Each row is a point on a landscape with many valleys, with its height.
A ball rolls from a point to the lowest of its 2 nearest points, and stops where none of them is lower. Distance is the straight distance between rows; heights are no part of it.
Fav h=2.76: [141 123 129 132 200 108 115 186 146 176 120 105 123  92 121 192  76 140
 140 129  75 139 151 144 179 185 108 181 156 140 140 156 153 171 136 101
 142 133 166  69 118 159 197 170  92 162  99]
Rogi h=3.88: [167 150  82  92 100 129 102 110 100  88 121 167 126 131 174  87 141 177
 111 138 179 139  96 130 123 131 115 164 127 165 122 125 126 152  86 124
  88 150 143 181 148 132 136 131 153 134 140]
nobo h=3.80: [135 138  62 110 100 104  90 112  87 145 129 166 129 160 165 162 151 173
 181  88 155 169 112 104 170 119 130 112 139 147 161 101 108 125 165  85
 190 151 121 123 118 134 176 113 139 104 140]
Kino h=4.80: [102 138 135 144 154 123 165 140 132  76 138 124  67  93 111 158 149  87
 199  43 111 149 124 111 107 121 147 147  93  69  97  91  98 120 130 138
 116 162 124  90 160 116  34  65 128 118 156]
Ger h=4.14: [156 130  52  99 125 107  60 134 109 159 114 182 141 150 177 187 140 167
 148 109 151 184 109 137 176 130 131  93 178 155 183 103 146 110 156  87
 186 129 139 127 110 131 213 122 144 141 145]
rarik h=4.79: [124 162 104  68 124 112  98  89 107  56 156 135 129 161 148  96  81 127
  63 124 113 140 117 153 125 101 157 151  90 175 149 141  95  91  55 111
 131 103 116 163 133  95 141 112 128 174 174]
sef h=2.59: [ 99 127 164 143 211 109 132 141 167 124 140 112 156 134 117 152  81  81
  69 161  89 107 137 163 126 119 141 125 126 117 123 184 154  99 105 142
 116  84 129 110 103  90 132 132  59 148 137]
mesid h=2.53: [157 112 117 152  99 102 139 139 109 122 143 172 100 169 112 166 140 159
 192  74 128 141 117 129 108 134 132  84 135  95 148  65  80 109 142  85
 169 131 138 130 102 104 139  94 160 168 153]
fedu h=4.91: [132  97 140 118  81 144 137 125 151 153 133 122 169 118 126  84 152 118
  47 191 161  87 100 146  82  97 135  90 177 140 167 129 164 140 142 160
 115  93 104 200 127 114  53 135 147 106 148]
Rud h=4.30: [113  84 146 154 121 193 144 146 179 152 142 154 156  77 123 150 159  36
 158 162 135  97  77  69 119 122 101 114 150  62  63  69 127 121 159 155
 143  67  89 166 178 144 119 129 119 120 120]
vobog h=2.94: [196 172  89  67  87 140 110  90  63  84 121 159  73 115 150  71 131 204
 197 121 146 172 108 107 113 116 151 190  65 152 127 150 132 142  80 132
  98 141 159 154 143 133 118 115 194 148 133]
peri h=4.23: [162 133 104 104  81 129  89  89 119 128 143 153 149 144 164  98 146 180
  95 154 164 111 106 130 121 122 103 138 165 167 141 128 134 123  93  99
 108 155 149 165 119 146 157 162 147 123 131]
Zak h=5.06: [ 61 105 133 188 124  97 144 136 144 134 166 155 189 127 122  98 176  80
  73 162 136  60  94 117 172 117 147  99 144 138 152 103 144 129 143 116
 132  30  82 158 156  99 154 154 112  67 145]
berel h=4.93: [122 173 157 137 146  95 209 138 149  81  91 126  90 119  88 104  86 102
 130  90 116 150 142 145 100 127 160 206  80  92  96 152 157 118  87 160
 102 148 144 106 129 102  24 111 122 126 176]
nar h=4.01: [119 117  44  98 151 134  56 116  91 104 115 165 127 158 187 172 158 145
 128 112 179 151 104 135 159 114 127  62 129 156 158 109 115  67 140 140
 141  97  95 157 146 107 142  73 142 113 161]
zeza h=5.45: [103 132 166 130  77 172 164 124 143 158  89  40 149 137  98  91 142 137
 120 177 107 128 162 121 113 103 116  74 154 135 119 176 151 160 150 146
 117 147 109 125 100 140 138 172 115  76  87]
Vames h=2.46: [122  86 185 179  98 170 119 160 160 172 164 104 142 117 101 138 153  99
 124 200 100  83 112 124 110 127  73  98 185 119 123 126 129 131 153 121
 130 117  93 129 129 162 154 178  90 104  80]
voko h=1.58: [100 144 151 119 128 163 155 120 137 151  83  62 120 119 117 128 136 106
 161 115 123 129 160 106 163 142 172 119 108 108  93 163 130 152 189 173
 131 143 120 120 118 148 117 148 138  83  89]
kepif h=1.26: [142 119 193 167 127 157 169 153 157 143 115 109 114 114 103 114 133 113
 127 144 110 113 150 132  89 141  97 118 153  97 101 133 122 157 136 147
 103 162 149 111 122 139 104 147 125 148  98]
nulo h=4.40: [155 112  83 116 143 141  61 123 130 123 127 177 181 108 187 124 173 136
  56 180 193 106  89 130 145 147  98 114 178 179 133 131 151 154 131 141
  77 120 111 179 180 121 107 121 142 114 139]
tel h=2.13: [ 86 137 172 133 163 117 160 132 154 118 124  94 157 155 106 113  85  90
  48 143  83 121 145 152  99 107 148 130 102 146 134 182 142  95  99 141
 134  91 116 113  77  91 129 150  76 110 160]
gote h=5.15: [100 146 161 135 166 101 189 150 163 108  91 125 139 139 100 129  76  80
  87 105 127 134 148 165  97 120 160 184  94 117 107 149 167 116 105 164
 119 109 136 113 109  67  52 121  91 139 185]
medi h=3.68: [138 163 124 104 188 121 112 141 145 123 103 102  95  98 138 157 109 114
 133 106  99 159 135 124 160 157 117 163 123 135 132 149 117 144 104 125
 135 192 144 106 125 163 166 156 126 138 103]
nogil h=5.34: [ 61 134 113 158 132  77 173 137 122 104 135 145 167 142 122  94 131 108
  79 113 151  86 127 117 150  93 156 132  78 147 148 114 131 136 127 121
 117  57  98 130 134  87 134 119  99  91 170]
nel h=3.37: [172 150 101  71 104 139 100 124 123 118  92 144 139  91 172  67 116 160
  88 174 159 166 116 134 139 141 110 197 133 177 119 146 153 187  96 148
 103 170 153 163 160 156 146 166 158 144 114]
Fevib h=1.73: [195 164 130 103 102 110 148 111 114 118  99 124  63 102 116  68 119 192
 186 108 108 183 156 113 118 160 141 160  69 109  94 141 119 160  85 132
 110 188 203 108 135 159 108 144 194 150  99]
dul h=1.97: [147  90 117 161  71 125 152 146 108 144 150 184 140 162 131 139 135 157
 157 111 155 107 127 129  85 127 108 102 157 104 140  49 131 104 134  99
 156 116 139 154 108 120 123 113 159 157 147]
voge h=2.39: [174 143 127 131  95 112 173 114  94 113 130 145  63 104 103  77 145 184
 209 101 114 135 133  96 100 136 133 160  70  96 107 116 108 152 104 128
 116 184 163 122 134 153 105 135 178 121 111]
muni h=5.37: [125 124 143 147 198 100 116 142 143 117 149 138  99 144 125 197 122  90
 146 119  96 118 118 155 146 129 129 102 134  95 152 123 113  92 117 115
 128 113 122 115 104 108 150 105  74 162 137]
sez h=1.42: [134 150 111 103 133 120 135 100  95  77 143 137  83 144 138 130 124 142
 150  78 148 144 112 137 111 110 146 123  86 123 142 109  88 106 114 133
 136 140 100 155 116 113 101  80 140 131 157]
takul h=4.55: [111 107 151 143 114 185 130 132 154 141 148 117 138 105 125 151 158  68
 158 143 120  92 100  93 114 129 115 108 132  80  94 100 104 115 153 151
 142 118  87 156 141 168 125 139 118 104  99]
vibuk h=5.38: [158 194 134 101 161 117 130 101 129  68 114 100  41 100 120 123 118 140
 156  68  76 198 123 115 134 143 140 170  83 120 103 161  80 123  88 127
 113 205 151  94 133 140  84 112 148 124 122]
zunil h=2.81: [151  78 136 177 119 161  85 175 116 197 156 158 160 111 138 160 142 155
 170 154 155 106 128 129 144 175  70 124 208 134 128  81 138 161 194 109
 149 124 153 111 157 165 178 149 126 149  88]
Kunuf h=5.76: [109 126 133 137 173 115 153 166 140 100 122 157  99 131 128 160 123  67
 145  89 152 136 137 162  83 127 120 118 113  90 118  84 129 114 107 136
 118 113 138 127 142  95  60  66 127 166 165]
tadu h=4.65: [134 177 162 133 141 103 195 117 148  70 100 101  83 115  76  99  91 134
 121  97  67 165 150 113 114 124 147 188  72 104  75 188 126 112  81 152
  89 176 152  78 114 134  56 145 143 114 143]
sike h=4.92: [144 131 137 158 110 122 111 136 137 150 146 122 133 145 122 121 129 147
 119 153 107 120 130 131 129 146  81 131 162 156 150 127 115 136 110  81
 138 171 140 121 109 167 203 184 103 128  97]
Lapu h=4.29: [132 140 157 117  92 167 175 115 118 114 140 105  73 104 113 125 152 131
 197  77 106 128 130 102  92 124 151 133  76  86 108 119 101 112 138 151
 150 169 111 132 121 158  60  90 162  90 115]
puzi h=4.68: [137 150 140 132 131 117 123 141 140 150 125  95 145 139 109 120  89 152
 106 149  61 160 151 117 146 145  99 155 132 166 124 167 127 145  80  84
 147 167 153  76 106 153 216 195 102 130 113]
sul h=2.83: [113  79 170 196 119 137 116 154 151 168 179 139 157 130 112 141 150  88
  97 201 113  65 103 138 124 129 103  94 174 109 150 100 141  95 161 115
 131  67  88 146 131 141 153 152  90 115 109]
kuv h=1.80: [168 144 153 109 126 125 130 111 130 139  95  99 115 127 119  98  85 157
 119 122 119 162 177 135 116 144 129 144 120 125 103 138 127 151  99 130
 115 170 183 105 118 125 138 147 161 189  97]
lopen h=4.50: [168 123 122 126  62 121  86 106 125 151 151 148 181 119 137  66 138 208
  63 186 174 118 128 132 114 124  90 153 188 170 142 138 149 153 106  89
 102 150 166 136 133 143 161 195 139 123 115]
vol h=4.58: [115  67 149 138  56 188 162 131 140 193 125 134 158 135 109 145 127 103
 173 130 137 101 127  86 104 133 139  94 148  83 101  65 141 113 193 147
 174  69 111 140 120 150 116 119 163 129 123]
gadam h=2.82: [135  86 130 183 158 122 103 188 114 181 147 149 143 118 112 169 102 154
 156 149 137 112 153 149 166 173  90 123 179 128 144 104 149 164 187 106
 130  86 165  75 148 127 181 119 113 179  96]
kek h=4.31: [115 120  61 109 127 121  94 121  91 100 116 159 152 153 169 130 143 134
 100 120 190 118 119 131 144 112 123 100 122 158 131 111 131 120 122 128
 103  97 110 167 148 103 130  81 148 129 163]
daru h=1.95: [123 139 101  70 145 121 108  86 103 145  99  89 101 132 129 160 101 147
 169  52 125 175 170 127 157 142 188 129  87 136 122 149 110 127 166 128
 156 152 143  88  91 111 129  84 149 141 121]
repuv h=2.14: [107 134 127  99 130 148 142 102 108 137  98  98 117 136 128 135 115 122
 158  86 145 138 166 136 142 138 180 111  83 118 113 144 122 132 173 160
 129 134 127 126 100 117 103  88 145 122 116]
piv h=5.50: [101 143 132 149 119  80 209 143 121  92 124 147 131 132 115  79 133 112
 112 119 148  92 122 130 110  97 144 172  78 121 142 113 138 152  99 146
 106 100 105 145 141 108  81 124 109 110 168]
gokuv h=5.44: [117 167 138 100 127 138 134  96 138  80 127 113  98 134 139  89 116  93
  84 145 138 123 111 143  94 104 132 132 107 144 134 167 120 118  84 160
  99 133 103 179 128 135  94 113 120 124 132]
lokiz h=5.24: [113 171 152  98 174 122 161 124 150  87 115 107 120 140 110 118  64  67
  70 122 108 155 147 175  86 113 159 169  92 139 117 170 146  90  71 157
 116 112 121 137 114  92  61 104  99 156 171]
tivuv h=4.36: [124 154 168 143 137 111 180 124 143 111 121  86  92 142  81 132 110 123
 137  95  81 130 145 125 111 126 151 141  90 109 111 158 112 110 111 134
 117 165 124  93  84 128  94 138 124 104 129]
nete h=6.44: [113  87  80 155 111 138  84 109 121 141 155 181 183 117 171 153 202 115
  97 157 160  75  89 103 172 137 107  88 169 144 126  91 145  86 143 127
 114  71  73 180 177 126 134 138 134  71 145]
dore h=4.54: [148 170  99  43 115 121  81  83  94  83 129 111 122 148 145 109  83 145
  99 113  95 175 123 142 155 103 160 168  81 168 140 147  86 105  67 109
 162 149 131 141 135 124 163 136 136 175 146]
segiz h=4.05: [127 155 151 110 183 136 120 124 152 118 115  83  95 133 116 171 112 111
 135 101  76 144 138 130 135 140 133 127 121 123 113 191 109 109 107 129
 120 173 143  94  89 138 142 135 107 134 112]
Viz h=3.38: [164 129 143 132 136 114 152 115 131 132 124  93  69 120  97 150 144 163
 200  56  70 166 145 116 106 185 151 119 126  97 103 117  79 135 142  98
 140 189 188  89 110 135 114 114 191 147 110]
Rok h=2.19: [178 134 135  88 131 155  84 126 127 155 105 124 140 118 148 102  86 166
 104 144 163 169 165 142 130 142 108 148 152 151 125 128 144 169 126 135
 126 153 191 109 134 139 152 129 159 193  94]
bivep h=3.57: [103 160 125 126 206 120 104 124 154  95 118 117 151 109 156 110 122  59
  67 184 133 118 107 138 147 113 125 138 123 143 125 180 144 154 110 147
  77 116 113 146 173 113 128 118  72 142 131]
dozu h=3.22: [135 134 116 138 188 113 116 176 148 159 112 132 113  88 144 163 114 119
 149 124 116 138 140 121 167 169  99 175 148 144 136 129 140 177 132 119
 135 159 142 103 139 169 184 174 105 135 102]
vun h=4.27: [ 80  95 107 164  63 115 130 118  94 154 156 152 145 168 121 158 158 112
 164 111 138 100 116 107 164 101 169  91 118 120 141  67 136  76 181 103
 177  53  84 133 117 129 162 106 139  92 150]
Sotet h=1.72: [137 106 114 147 114 114 131 153 111 144 105 155 172 136 127  93 111 165
 108 133 192 119 156 132 129 117 105 124 138 135 114 104 139 178 141 132
  93  98 160 112 154  92 138 122 128 181 131]
muza h=0.46: [140 123  91 108 107  93 139 129  74  99 145 151  81 153 112 146 125 168
 179  40 144 159 131 131 106  91 158 116  73 115 158  94  85 101 128 113
 156 115 100 116 122  74  86  54 138 136 170]
teg h=1.87: [121  81 136 183 100 118 134 160 126 161 139 160 178 128 122 111 136 141
  99 163 184  85 134 138 117 128  98  98 170 119 138  84 152 162 175 125
 120  79 131 121 150  97 123 122 133 150 128]
Kame h=1.96: [139 101 179 164  83 178 138 148 143 177 121  89 127 118  93 109 142 137
 162 171 111 113 140 118 101 151  82 107 182 120 105 127 127 166 162 134
 133 155 137 109 127 177 145 173 125 119  67]
mov h=5.21: [ 59 122 151 181 163  87 149 141 131 123 147 138 156 152 126 128 138  79
  98 138 122  84 121 129 177 113 152 118 102 134 144 117 136 113 145 118
 129  44  96 128 121  99 163 130  84  86 142]
kat h=4.90: [ 86 111 130 177 101 107 112 127 141 164 156 141 192 126 131  85 156 132
  53 184 144  72 101 124 156 120 125 101 179 170 161 135 143 144 156 106
 122  77 122 140 134 119 174 176 105  86 119]
devid h=5.77: [133 114 179 159  89 137 227 180 171 168  85  92 125 137  85 120 104  97
 133 121 116 108 152 156  70 148 131 156 129  92 127 114 159 137 126 147
 165 126 139 121 104 125  42 143 124 106 139]
pufuv h=4.00: [126 141 108 118 168 130  88 123 137 113 112 130 162 114 162  90 141  96
  39 196 166 114  96 146 132 119 109 122 145 155 131 154 147 171 130 156
  73 106 113 176 179 105 108 105 119 152 127]
puga h=2.21: [134 167 139 107 103 170 161 121 147 133  59  78 102  93 127  87 142 137
 147 143 125 154 157 112 139 128 137 125 105 128 103 178 126 169 144 177
 112 193 144 129 126 171 109 157 144  90  78]
rezan h=5.32: [106 142 162 109 127 159 139 128 145 170  68  46 156 121 107 102 107 137
  99 171  99 146 174 127 156 119 132 108 144 150 111 206 157 171 147 151
 116 137 132  93 106 133 159 178 102  89  92]
gano h=1.41: [103 113 133 143 197 133 130 161 152 112 113 118  95  93 133 189 157  86
 203  74 102 120 137 121 152 172 134 132 131  60  77 128 114 151 148 137
 101 149 161  81 159 136 110  96 125 139 116]
gur h=5.57: [173 175 136  75 142 116 137  91 130  88 125  65  51 119  94 139 100 165
 155  59  52 210 148 121 111 138 175 143  86 122 108 176  82  83  97 115
 141 193 156  94 101 116  82 111 166 128 124]
disod h=4.10: [102 115  87 142 105 107 104 105  94 143 136 159 140 171 143 160 147 148
 154 109 152 120 126 123 157 115 154  82 128 129 159  90 118  87 166  98
 169  95 108 135 104 123 172  96 125 120 140]
nima h=4.39: [144 139 161 105 177 149 105 144 152 121 117  74 128 129 107 158  80 118
  91 160  48 155 157 144 139 135  96 124 139 143 113 201 139 115  75 113
 121 160 141  76 106 136 179 170  89 141 101]
dumin h=4.72: [126 126  72  86 127 126  65 112 129 150 116 147 192 112 184 114 144 143
  55 171 177 120 113 127 168 133 122 129 166 190 155 143 167 161 137 138
 117 123 121 166 149 134 167 155 138 103 133]
bogop h=1.57: [ 88 133 180 117 181 141 159 130 154 107 127  75 150 161  72 153  60 101
  77 122  40 148 154 138 110 102 149 127 110 144 100 224 153  68  90 147
 137 119 115  75  56  87 136 149  89  84 154]
godez h=3.13: [112  79 133 192 132 121 104 149 151 157 176 170 180 129 125 143 164  99
  54 203 137  60 102 147 117 124 121  77 180 122 177  88 170  81 150 126
 137  51  87 160 152 107 127 118 122 118 137]
Puvif h=4.66: [124  98 101 150 130 118  49 106 120 175 166 164 189 142 146 147 118 161
  58 203 150 115 135 180 146 133 132  82 184 148 190 129 171  81 161 104
 138  66 150 112 122 105 195 104 127 163 130]
bidig h=5.64: [135 146 115  98 156 139  90  99 127 106 132 117 113 150 151 122 109 114
  96 141 137 130 120 150 123 125 132 106 120 147 152 150 110 109  99 135
 122 146 118 150 103 136 149 120 120 149 125]
bigi h=3.56: [118 109  55 106 171 137  65 172 106 132 105 166 125 130 182 201 161 123
 161 108 177 153 114 125 174 132  94  87 137 143 141 104 140 119 148 133
 146 111 114 142 160 134 171  98 134 116 132]
Repud h=4.25: [152 169  76  72 104 116 104  96  94  92 127 135 120 138 159  92 112 170
 116 119 141 153 113 119 146 112 137 180  86 171 138 140 109 143  78 115
 133 154 134 149 140 143 165 141 138 140 143]
sotor h=4.04: [127  46 146 168 117 196 126 172 155 163 146 177 174  86 136 153 155  83
 151 161 149  99  99  86 100 140  67  92 171  73  77  54 136 128 176 160
 132  63 120 145 189 126 114 103 135 153 127]
rig h=0.35: [128 118 169 155 168 134 152 159 156 140 106 115 109 110 118 152 116 108
 149 106 121 116 161 135 119 166 124 134 146  73  91 130 131 156 144 149
  93 144 169  95 131 116  97 118 127 169 109]
zivov h=3.10: [104 149 133 126 211 100 120 126 151  88 130 138 142 129 140 139  96  64
  81 146 116 119 124 153 135 108 132 139 108 130 121 154 137 121  97 129
  98 105 121 119 146  97 123 106  66 178 150]
Sodi h=1.35: [131 138 110  93 130  88 133  90  91 117 138 115  82 140  96 157 100 173
 167  31 107 186 159 127 141 120 186 129  75 126 137 126  88 108 153 106
 156 142 118  88  91  73 102  66 136 139 147]
Mubor h=3.98: [156 149 162 120  62 143 211 118 114 127 130  87  72 126  77 107 138 155
 192  99  77 137 159 109  57 115 143 132  84 111 124 143 123  99 103 122
 162 174 122 117  82 158  60 134 162  85 109]
Bize h=5.25: [134 147 140 100  71 121 161 112 138  92 133 117 122 136 121  55 134 132
  74 168 143 101 105 149  67  95 122 142 121 156 161 166 140 125  66 134
  98 128 108 188 116 131  86 148 138 108 142]
nefov h=5.92: [ 84 159 135 154 193 101 131 116 134  95 143 114 117 120 138 155 142  81
 143 105 114 122 114 114 180 122 129 160  92 122 126 149 100 131 124 131
 120 148  99 103 135 142 147 137  70  91 123]
dek h=3.69: [165 145 165 129  93 126 178 119 125 134 127  85  68 135  77 128 139 163
 197  93  67 159 152 107  79 153 141 112 114 102 105 135  97 119 116  95
 146 197 158 100  91 158  99 135 184 113  98]
Fesos h=4.59: [ 99 130 138 130 118 159 171 133 137  94 144 141  91  98 131 149 155  79
 188  76 129 119 104  98  97 111 131 144  91  69  93  78  97 118 133 157
 143 141  92 136 165 138  47  73 131 103 146]
mono h=6.32: [ 98 110  97 137  82 116 111  93 119 120 163 157 172 131 156 109 181 126
 101 143 158  69  89  97 157 125 137 117 144 160 146 114 121 115 135 118
 115 109  83 184 141 144 138 158 130  55 138]
Tun h=2.40: [148  81 154 153  84 189 106 138 124 209 135 128 152 119 128 133 140 145
 182 158 130 118 124 103 119 170  82 122 207 131 106  93 126 164 195 127
 147 151 153 125 133 189 160 161 137 132  74]
benet h=2.95: [150 106 141 159 130 117 143 144 127 146 138 139  91 156  96 178 134 140
 206  68  92 138 126 130 103 168 133 103 150  91 126  80  93 131 149  94
 152 147 166 102 105 129 138 105 159 178 130]
kinu h=5.65: [111 137 168 157  98 109 223 153 152 126 107 108 132 131  95  99 131 106
 127 130 123  97 127 134  91 106 140 161  95 106 133 124 146 147 114 149
 130 122 114 132 111 120  61 154 110  94 154]
mupim h=5.14: [141 121 118 158 151 119  99 140 140 138 150 148 111 144 142 168 132 132
 143 131 114 118 110 141 143 146 103 102 161 125 154 109 105 117 129  96
 140 155 136 132 110 136 183 143 103 153 109]
fabop h=3.76: [136  49 125 179  95 174 111 164 143 164 153 181 208  97 137 136 182 133
 109 182 177  90  95  96 120 131  69 100 189 113  86  59 138 134 184 140
 113  62 100 154 209 108  96 127 142 131 149]
doku h=4.42: [ 92  69 137 148  70 171 134 120 122 176 150 136 147 150 113 160 139  78
 162 144 124  98 112  99 145 120 159  90 137  98 123  65 139  76 195 129
 175  45  79 146 118 150 155 120 146 115 131]
puzu h=2.32: [110 141  88 139 201  96 112 162 130 102 123 122  84 103 138 182 151 111
 204  58 117 156 125 109 180 144 119 159 105  99 110 108  94 163 129 121
 123 165 130  81 165 134 127 104 112 113 134]
mubed h=4.97: [123 124 108  87 160 140  81 131 128 163 107 113 173 106 174 123 105 123
  71 176 162 127 137 146 162 139 128 131 142 174 152 154 163 163 150 143
 130 120 133 130 133 134 181 142 116 138 102]
pive h=3.00: [152 141 107 136  99  96 143 103  85 126 143 130  87 128 113 124 153 181
 213  77 114 141 118  84 141 134 144 154  90 114 133 102  78 146 141  96
 155 189 128 109 121 157 134 121 149  98 115]
pabul h=5.72: [124 132 127 106  95 157 117  77 111 139 133 104 122 157 150 125 142 138
 136 128 149 120 135 120 110 120 137  91 130 133 141 141 127 107 137 137
 142 152 114 157  91 163 135 128 138 107 103]
basi h=3.45: [163 138  84 116  85 104 110 104  82 122 139 164 111 147 146 125 156 195
 192  90 154 146 108  99 146 123 124 137 121 135 140 106 102 135 129  81
 161 178 142 146 120 143 166 136 149 121 134]
nim h=5.07: [139 126 146 120  96 133 134 108 146 127 139 120 157 127 124  74 125 127
  31 184 152  99 125 161  74 102 123 107 152 152 163 148 150 134  98 136
 103 110 122 171 117 107  97 137 139 138 141]
mobal h=5.18: [ 98 132 143 111 174 135 116 139 140 167  94  71 157 115 141 127  95 110
 101 162 112 129 146 133 178 140 140 129 130 148 131 185 155 166 156 138
 131 110 128  97 111 135 182 167  91 105  90]
Kos h=2.22: [152 123 126 102 164 118  92 178 132 184 132 119 155 101 136 165  62 154
 100 148  75 165 159 144 168 156 114 176 161 172 152 142 150 159 118  90
 178 133 165  73 123 151 217 173 113 194 105]
zon h=4.44: [137 111  87 118 150 117  46 112 112 157 134 161 147 158 165 173 121 157
 106 157 137 149 122 169 163 132 136  76 175 141 198 120 147  71 149 106
 165  99 140 132 107 123 208 111 119 165 129]
kika h=3.46: [130  51 124 210 108 151  90 169 137 183 177 184 205 107 109 149 181 131
  85 211 162  75 111 131 131 139  88  80 205 119 139  64 166  95 181 127
 132  26  95 136 187 106 121 118 141 136 130]
dalu h=5.09: [140 173 151 129 176 103 161 121 145  56 144 126  41 110 114 135 123 107
 167  58 102 176 122 144  92 131 149 162 104  92 103 127  96 110  86 131
 110 183 144 110 131 120  55  93 130 150 157]
Sinam h=4.75: [104 111 111 121  87 130 158 124 129 140 120 144 170 132 140  96 151 107
  88 152 179  84 115 136  98 102 154  96 129 131 155 100 163 128 144 159
 119  75  93 191 138 106  72 106 141 103 153]
Gubam h=4.57: [100 120  76 110  87 106 140 117  95  92 131 159 164 145 139  85 161 137
  96 131 190  84 107 122 125  96 143 122 107 160 142 125 147 138 119 133
  92  75  94 182 153 103  88  96 147  93 178]
Sido h=5.55: [ 97 111 117 148 201 102 117 156 143 101 134 163 107 139 136 187 140  68
 148 116 127 121 124 162 122 110 129  86 121  92 145 104 128  74 121 141
 126  80 103 133 140  96 109  68  89 147 155]
bod h=6.21: [114 129 105 124  80 131 128  96 116 119 142 137 140 120 152  93 177 135
 148 125 165  91  96  89 152 118 123 151 112 143 125 120 109 145 146 136
 124 153  90 168 143 163 137 163 125  57 116]
vevi h=0.85: [197 165 122  63  88 129 120  94 118 121  84 111 100 121 120  76  79 182
 143 125  91 198 162 119 125 133 150 166  86 142  91 140 129 142  64 121
 129 171 209 111 141 151 138 159 191 181  96]
zeva h=2.24: [158 170 112  81 105 135 137  96  78  61 140 142  67 127 143  80 125 157
 158 104 159 145 100 130 104 104 140 168  77 145 133 141 111 130  90 144
 104 145 109 169 134 128  86  80 162 124 142]
rup h=5.75: [ 99 155 143 157 203  84 142 115 135  68 159 128  91 134 110 173 125  92
 159  67  96 142 115 119 160 116 144 165  95  98 124 133  97 108 114 116
 115 150 110  83 133 117  98 113  74 112 156]
nube h=0.97: [133 106 134 144 153 135 133 162 123 135  92 142 137 128 131 133 115 122
 138 112 169 117 162 139 126 145 111 111 129 103 104 114 130 169 152 151
  95 116 156 112 143 101 123 101 139 185 121]
gom h=5.58: [126 145 153 148 207  75 128 126 159  82 155 128  82 151  97 200 122 105
 162  66  51 154 104 134 156 125 148 132 123  95 148 156  79  87 117 101
 134 146 124  84 100 106 130 120  76 139 156]
vaz h=5.59: [119 126 160 116  70 170 159 118 135 143 112  79 131 153 111  96 136 124
 113 160 127 113 152 134  67  96 119  75 138 122 137 153 147 121 120 140
 129 142 107 155  88 147 112 138 135  88 103]
Tiris h=6.07: [ 96 161 121 129 143 126 126 105 121  93 131 120 123 116 154 108 155 105
 134 123 144 110 100 109 164 111 123 160  92 139 126 135  96 150 130 144
 111 160  90 143 150 152 132 141  97  78 121]
Somut h=0.71: [ 85 150 162 113 199 137 144 109 158  99 145  68  96 157  69 181  85  93
 115  80  50 169 154 148 108 114 160 135 105 126 113 218 127  35 102 153
 147 138  96  82  56  94  80 124  90  71 161]
Vara h=4.71: [119 115 136 140  71 126 106 120 146 156 143 121 184 119 127  67 151 171
  64 198 148 101 117 131 127 115  93 116 191 174 151 156 140 167 132 100
 119 134 138 136 122 140 165 200 117  95 105]
Sulur h=2.34: [107  86 160 201 135 123 149 176 126 172 139 141 151 135  92 146 113 111
 140 150 137  79 142 144 131 144 108 111 165 109 124  93 151 150 185 128
 115  66 135 104 133 102 143 128 109 166 116]
kigom h=4.73: [121  98 145 136  62 175 161 118 121 161 134 132 131 128 121 126 148 129
 189 116 125 103 122  86 104 142 123 107 129  88  91  90 110 129 166 134
 151 134 120 147 123 169 122 139 149 119 110]
rusev h=3.41: [186 164 110  44  63 128 113  66  80 122 114 145 117 144 158  61 128 195
 163 143 158 145 135 121 108 102 148 168 101 149 124 155 165 141  98 119
 120 139 179 153 125 152 127 131 191 149 121]
vid h=2.80: [162 151 116  89  75 144 140 108 118 128  75 123 107  95 150  48 144 170
 140 169 148 155 127 115 129 132 123 160 109 149 105 164 139 189 121 168
  97 185 151 153 143 171 124 165 156 109  98]
sino h=3.01: [105 129  76 124 188 121  95 164 116 112 110 142 109 115 164 172 156 102
 171  91 158 136 116 116 177 138 108 131 111 127 124 105 114 149 135 135
 129 145 111 120 155 134 148 104 115 122 126]
kogaz h=5.02: [115 158 148  77 158 114 124 109 131  76 144 107 125 156 117 117  70 101
  61 124  79 155 140 160 104 104 147 151  91 154 126 161  99  76  53 130
 132 119 117 129 116  96 125 131 101 172 159]
Kero h=1.30: [140  81 108 168  87 131 120 141 109 142 145 184 170 142 146 123 147 158
  93 145 194  97 128 143  91 118  96  91 174 126 146  70 157 113 136 113
 115  83 135 150 141  98 108  99 158 153 151]
muz h=1.34: [180 116 129 105 151 140  61 146 125 166 142 132 162 110 149 137  78 170
  88 163 146 165 159 154 144 146  99 155 175 155 157 119 151 151 127 100
 157 137 181  92 131 133 185 147 126 202 100]

Where does a ball stop that starts at each point below?
pabul -> Somut
zon -> vevi
kinu -> Rogi
puzi -> muz
fedu -> rig
dalu -> Kero
gote -> muz
gur -> Kero
nulo -> Somut
doku -> vevi
